Points, in no order, along strands that fork, close into loops and pass close to each other.
Points whose rows are less than 91.3 apart are linked; no others are. Some points are linked to none.
K_141: |  -14 |   18 |  -22 |   24 |   -7 |   -6 |    1 |  -28 |  -19 |   -2 |  -40 |  -44 |  -18 |  -31 |  -13 |   16 |   21 |  -13 |    7 | -104 |
K_775: | -43 |  23 |   8 |  14 |  -5 |  40 | -55 |  25 |  33 |  31 |   9 |  -4 |   6 | -22 |  17 |  13 |   9 |   3 | -14 | -31 |
K_430: |  37 |  -3 | -33 | -35 |  10 |   0 | -44 |  11 |  41 |  65 |  16 |  28 |  19 |   6 |  13 |  23 | -17 |  17 | -12 |   7 |
K_794: | -16 | -37 |  29 |  12 |  10 |  -9 |  14 | -44 |   9 | -16 | -15 |   3 |  16 |  41 |   0 |  48 |  12 |  11 |  20 |  13 |
K_684: |   9 | -65 | -97 |  24 |   8 | -26 | -45 | -76 | -10 |   9 | -21 |  44 |  10 |  32 |  21 |   1 |   2 |  19 |  45 |  30 |
K_208: |   4 |  35 |  20 | -26 |   1 |  -2 |   7 |  48 |   1 |  18 |  -4 |  -8 |  28 |  18 |   0 | -17 |  17 |   9 | -31 |   6 |
K_947: |  22 |  32 |  19 | -24 | -28 |  10 |  -9 |  -1 | -20 |  13 |  42 |  -1 | -32 | -45 |  19 |   8 | -39 | -29 |  -5 | -61 |
K_980: |  22 |  67 |  36 |  -1 | -22 | -27 |  31 |  26 | -24 |  -4 |  54 |  15 | -19 | -11 |   1 |  -3 | -32 | -24 | -29 | -14 |
K_720: | -74 |  17 |   3 |  41 |  15 |  44 | -48 |   9 |  14 |  28 |   3 | -21 |  17 | -20 |   1 |   9 |  45 |   2 |  -5 | -31 |
K_638: | -25 |  23 |  43 |   7 |  11 |  33 |  38 |  66 | -18 |  -7 |  -1 | -40 |  22 | -24 |   0 | -24 |  12 | -14 | -13 |   1 |
K_969: | -27 | -72 |  -4 |  31 |  27 | -25 | -46 | -97 | -41 | -20 | -47 |  -1 |   0 |  40 |   2 | -30 |  55 |   2 |  17 |  56 |
K_210: |  60 | -41 |   0 |  -3 |  -7 | -34 |  24 | -41 |   7 | -11 |  23 |  -5 |   0 |  -7 |  -3 |  61 | -38 |  -7 |  15 | -16 |
K_255: |  11 |  12 |   4 |  13 | -30 |  16 |   1 |  28 | -15 | -43 |   5 |  19 |  24 |  16 | -23 | -18 |  49 |  40 | -14 |   8 |
K_467: | -26 |  45 |  10 |  -5 | -18 |  37 | -61 |  37 |  27 |  30 |  27 |  -1 | -28 | -34 |  16 | -30 |   0 |  -4 | -25 | -38 |
K_442: |  44 | -12 |  18 |  -2 | -13 | -46 |  48 | -31 | -30 | -27 |  24 | -11 |   3 | -11 |   3 |  43 | -40 | -16 |   9 | -33 |
K_772: |  16 |  77 |  10 | -19 |   4 | -25 |  41 |  71 |  28 |  14 |  41 |   9 | -15 | -11 | -22 | -68 | -38 | -21 | -47 |  37 |
K_593: |   8 |  -2 |  -9 |  21 | -18 |  -2 |  -9 | -22 | -30 | -54 |  -2 |  18 |   8 |  40 |  -8 |   3 |  55 |  36 |   3 |   8 |
K_335: |  18 | -40 | -96 |   6 |   2 | -15 | -68 | -59 | -24 |  17 |  12 |  53 |  -1 |  35 |  21 |   5 |  18 |  31 |  20 |  36 |
K_174: | -40 |  10 | -12 |  27 |  10 |  55 | -49 |  35 |  41 |   2 |   8 |   4 |  30 |  15 | -18 |  -2 |  39 |  32 |  -9 |  40 |
K_869: |  -42 |   33 |   10 |  -15 |   21 |   14 |   42 |   68 |   17 |  -20 |   -3 |    7 |  -57 |  -89 |   -1 | -102 |  -52 |  -59 |  -16 |   30 |
K_21: |  20 |  15 |  13 |   9 |  -4 | -28 |  56 |   4 | -48 | -21 | -20 |  -6 |  20 |  -6 | -14 |   7 |  15 |   0 |   0 | -42 |
K_531: |  -9 | -79 |  -5 |   6 |  14 |   4 | -25 | -45 |  -7 |   5 | -34 |  29 |  37 |  40 |  22 |  11 |  14 |  29 |  33 |  70 |
K_48: |  18 |  -1 |  -1 |  17 | -10 | -34 |   8 | -41 | -29 | -52 |  22 |  25 | -14 |  56 | -14 |  21 |  28 |  21 |   0 |  16 |
K_162: |   2 | -78 | -46 |  15 |  12 | -10 | -35 | -59 |  -7 |  16 | -41 |  24 |  27 |  40 |  28 |  38 |   4 |  25 |  40 |  41 |
K_864: |   5 |  14 |  29 |  14 |  -9 |  -7 |  19 |  -7 |   0 | -39 |  42 |  22 |  -4 |  31 | -11 |  29 |   5 |  11 | -14 |  25 |
K_629: |  -6 | -22 |  26 |  18 |  14 | -25 |  35 | -51 |  12 | -13 | -25 | -27 |   1 |  19 | -12 |  59 |   2 |  -6 |  15 | -22 |
K_605: | -26 | -28 |  22 |   2 |  -5 |  23 | -32 |  16 |  58 |   6 |  13 |  12 |  18 |   3 |  12 |  41 | -17 |  21 |  29 |  40 |
K_55: | -25 | -20 | -33 |  10 |   8 |  36 | -59 |   2 |  31 |  17 |  15 |  39 |  15 |  47 |   3 |   4 |  26 |  40 |  -6 |  48 |
K_674: |  22 |  59 |  17 | -22 | -24 | -17 |  34 |  60 |   7 |  14 |  51 |   6 | -27 | -18 |  -5 | -42 | -31 | -13 | -28 |   8 |
K_257: |   7 |  42 |  22 | -20 |   8 |  19 |   1 |  65 |  25 |  33 |  -4 | -11 |  16 |   2 | -21 | -66 |  32 |  11 | -39 |   9 |
K_783: |  14 |  53 |  16 | -29 | -17 |   7 | -10 |  49 |  24 |  19 |  32 |  10 | -18 | -21 |  -3 | -43 | -14 |   2 | -26 | -24 |
K_9: |  18 | -42 | -73 |  10 |  12 | -32 |  -3 | -61 | -14 | -12 | -62 | -13 |  16 |  40 |   3 |  18 |  20 |  12 |  40 | -12 |
K_441: |  -4 |  31 |  18 | -49 |  12 |  19 |   2 |  65 |  54 |  25 |  15 | -11 | -33 | -55 |   2 | -39 | -48 | -30 | -13 |  23 |
K_345: |  47 | -12 |  -1 | -20 |  11 | -33 |  39 |  -7 | -24 |  -2 |   0 |  13 |  20 |  34 |   4 |  29 | -16 |   1 |  -5 |  16 |
K_857: |   0 |  41 |  31 |  13 |  19 | -31 |  70 |  20 | -53 |  -4 |   0 |   5 |  22 |  14 | -16 |  -4 |  12 | -10 | -24 |  -2 |
K_895: |  74 | -24 |   2 | -26 | -14 | -26 |   9 | -15 |   7 |  20 |  52 |  -7 |   8 | -21 |  -1 |  59 | -53 |  -9 |  -8 |  -6 |
K_547: | -29 |  18 |  41 |  23 |  13 |  35 |  24 |  39 | -34 | -25 | -15 | -33 |  27 | -18 | -29 |  -9 |  47 |   0 |  -5 | -25 |
K_962: |  -4 | -22 | -66 |   8 |  11 |   9 | -67 | -27 |  -1 |  17 |  17 |  51 |   8 |  46 |  11 |  10 |  38 |  38 |   9 |  41 |
K_413: |  -10 |   19 |    1 |  -39 |  -18 |   28 |   35 |   55 |    3 |    2 |    6 |    3 |  -75 |  -55 |   16 | -114 |  -77 |  -67 |  -11 |   19 |
K_336: | -18 |  39 |  41 | -20 | -24 |  30 |  -4 |  21 | -17 |  20 |  25 | -16 | -56 | -28 |  19 | -25 | -28 | -39 | -11 | -37 |
K_517: |  -20 |   31 |   29 |  -30 |  -36 |   49 |    2 |   55 |   -4 |    1 |    6 |   -3 |  -73 |  -49 |   23 | -102 |  -54 |  -56 |   -6 |   -1 |
K_380: |   7 |  25 |   3 |   5 |   3 | -24 |  26 | -15 | -18 |  -5 | -22 | -23 |   1 |  -7 | -15 |  19 |   9 |  -5 |  -2 | -63 |
K_475: |   7 |  12 |  -2 | -63 |  20 |  15 |  -7 |  62 |  71 |  24 |  16 |  -6 | -20 | -43 |  -7 |  -8 | -44 |  -4 |  -2 |  45 |
K_939: |  36 | -27 | -18 | -17 |  -4 |  -9 |   3 |  -8 | -10 |  -7 | -22 |  12 |  23 |  14 |  11 |  27 |   4 |  37 |  23 |  -9 |
K_110: |  -3 | -27 | -54 |  18 |   4 |  -1 | -24 | -16 |  -1 |  12 | -32 |   4 |  35 |   9 |  19 |  23 |  27 |  34 |  15 | -35 |
K_787: | -19 | -60 |  33 |  26 |   5 | -24 |  22 | -88 | -11 | -33 | -40 |   9 |   9 |  59 |  -8 |  12 |  18 |   3 |  22 |  41 |
K_458: |  -4 | -24 |  22 | -11 |   0 |  18 | -12 |  11 |  26 |  20 |   7 | -10 |  19 | -22 |  23 |  54 | -28 |   4 |  17 |   2 |
K_428: | -26 |  24 |   7 | -44 |  16 |  18 |  22 |  60 |  57 | -16 |   8 | -11 | -50 | -74 |   3 | -62 | -40 | -32 | -22 |  36 |
K_727: |  29 |   8 | -14 | -14 | -19 |   4 | -21 |   8 |  -5 |  29 |   3 |  -2 |   1 | -36 |  17 |  19 | -18 |   4 |  -2 | -71 |
K_241: |  -17 |  -54 |   14 |   26 |    4 |  -26 |    0 | -104 |  -40 |  -43 |  -47 |   -5 |   -3 |   53 |  -22 |  -20 |   45 |    1 |   27 |   43 |
K_204: | -32 |   1 | -39 |  36 |  14 | -20 |   2 | -50 |  16 | -10 | -43 | -59 | -10 |  -8 | -11 |  46 |   7 | -13 |  27 | -80 |
K_276: |  26 |   3 |   4 | -55 |  18 |  -1 |  16 |  52 |  48 |  13 |  34 |  13 | -13 | -10 | -11 |  11 | -51 |  -2 |  -4 |  66 |
K_784: |  53 | -39 |  -7 | -22 |  13 | -48 |  38 | -52 | -34 | -10 |   7 |   7 |   5 |  52 |  -4 |  29 | -13 |  -2 |   4 |  32 |
K_271: | -16 | -42 | -92 |  42 |   7 | -10 | -30 | -42 |  -5 |   5 | -55 |  14 |  39 |   8 |  13 |   7 |  30 |  17 |  42 | -24 |
K_959: |  -2 |  48 |  34 | -20 | -41 |  34 |  -6 |  41 | -28 |  21 |  12 |  -2 | -46 | -55 |  19 | -64 | -40 | -32 |   2 | -38 |
K_592: |  22 | -18 | -10 | -10 |  -9 |   1 | -24 |  10 |  11 |  26 |   0 |   4 |  25 | -39 |  29 |  43 | -38 |  13 |  13 | -29 |
K_894: | -42 |  -3 | -18 |  43 |  20 |  -4 |  11 | -48 |   7 | -15 | -42 | -64 | -10 |  12 | -27 |  41 |  43 | -18 |   8 | -56 |
K_641: |  38 |  34 |  13 |   4 | -15 | -19 |  29 |  20 | -10 | -17 |  54 |  28 | -12 |  25 | -11 |  25 | -29 |   2 | -22 |   8 |
K_270: | -24 |   7 |  14 | -10 |   2 |  33 | -23 |  45 |  36 |   2 |   6 |   8 |  25 |  -5 |   9 |   5 |  16 |  25 |   4 |  40 |
K_385: |  -7 |  18 |  19 |  24 | -12 |  23 |  16 |  32 | -23 | -41 | -16 |  -6 |  36 |   6 | -29 | -22 |  51 |  22 | -13 | -23 |
K_328: | -28 | -82 |  -7 |  35 |  15 |   3 | -44 | -72 | -28 |  -3 | -52 |  21 |  23 |  44 |   7 | -17 |  34 |  13 |  29 |  83 |
K_769: |  11 |  32 |  31 | -12 |   7 |  -6 |  52 |  52 | -17 |   7 |  -3 | -20 |  21 | -15 |  -6 | -20 |  -5 | -15 | -25 |  -8 |
K_393: |  34 | -58 | -32 | -10 |  17 | -46 |  18 | -75 | -18 | -15 | -37 |  -5 |  -5 |  53 |  -9 |  26 |  -6 |  -4 |  16 |   2 |
K_976: |  34 |   2 |  28 |  -5 | -31 | -13 |  20 | -12 | -26 | -14 |  47 | -15 | -16 | -48 |  10 |  37 | -60 | -40 |   3 | -42 |
K_760: |  27 |  48 |   3 | -22 |  -9 | -14 |  24 |  67 |  35 |  14 |  12 |  19 |   2 |  19 | -26 | -73 |  10 |  14 | -41 |  36 |
K_94: | -69 |  17 |  35 |  36 |  11 |  47 | -22 |  -4 |  -5 |   7 |  -4 | -39 | -11 | -26 |  -2 |  17 |  45 | -15 |  -4 | -39 |
K_576: | -56 |   0 |  14 |  43 |  19 |  19 |  -2 | -36 |   4 |  -2 | -15 | -47 | -14 |  -3 | -18 |  28 |  46 |  -1 |   1 | -46 |

A piece is two or more points that can be reached from each other along the links. Count, over all rows, the pieces, the separate loops (a circle has one, a figure eight two, a Y none), the forks (points with three links) and the tips (points with one).
pieces => 3
loops => 3
forks => 3
tips => 3

How many points has the smallest loop of links through each point below? Write - if it is on no loop.
K_21 => 18
K_864 => 15
K_110 => 7
K_684 => -

A fork is a point with three links, a tip a point with one. Leave the first point through the second and follow the links. Name the first fork or tip that comes.
K_174, K_270 => K_947
K_380, K_141 => K_674
K_641, K_864 => K_769
K_55, K_962 => K_629
K_947, K_336 => K_276
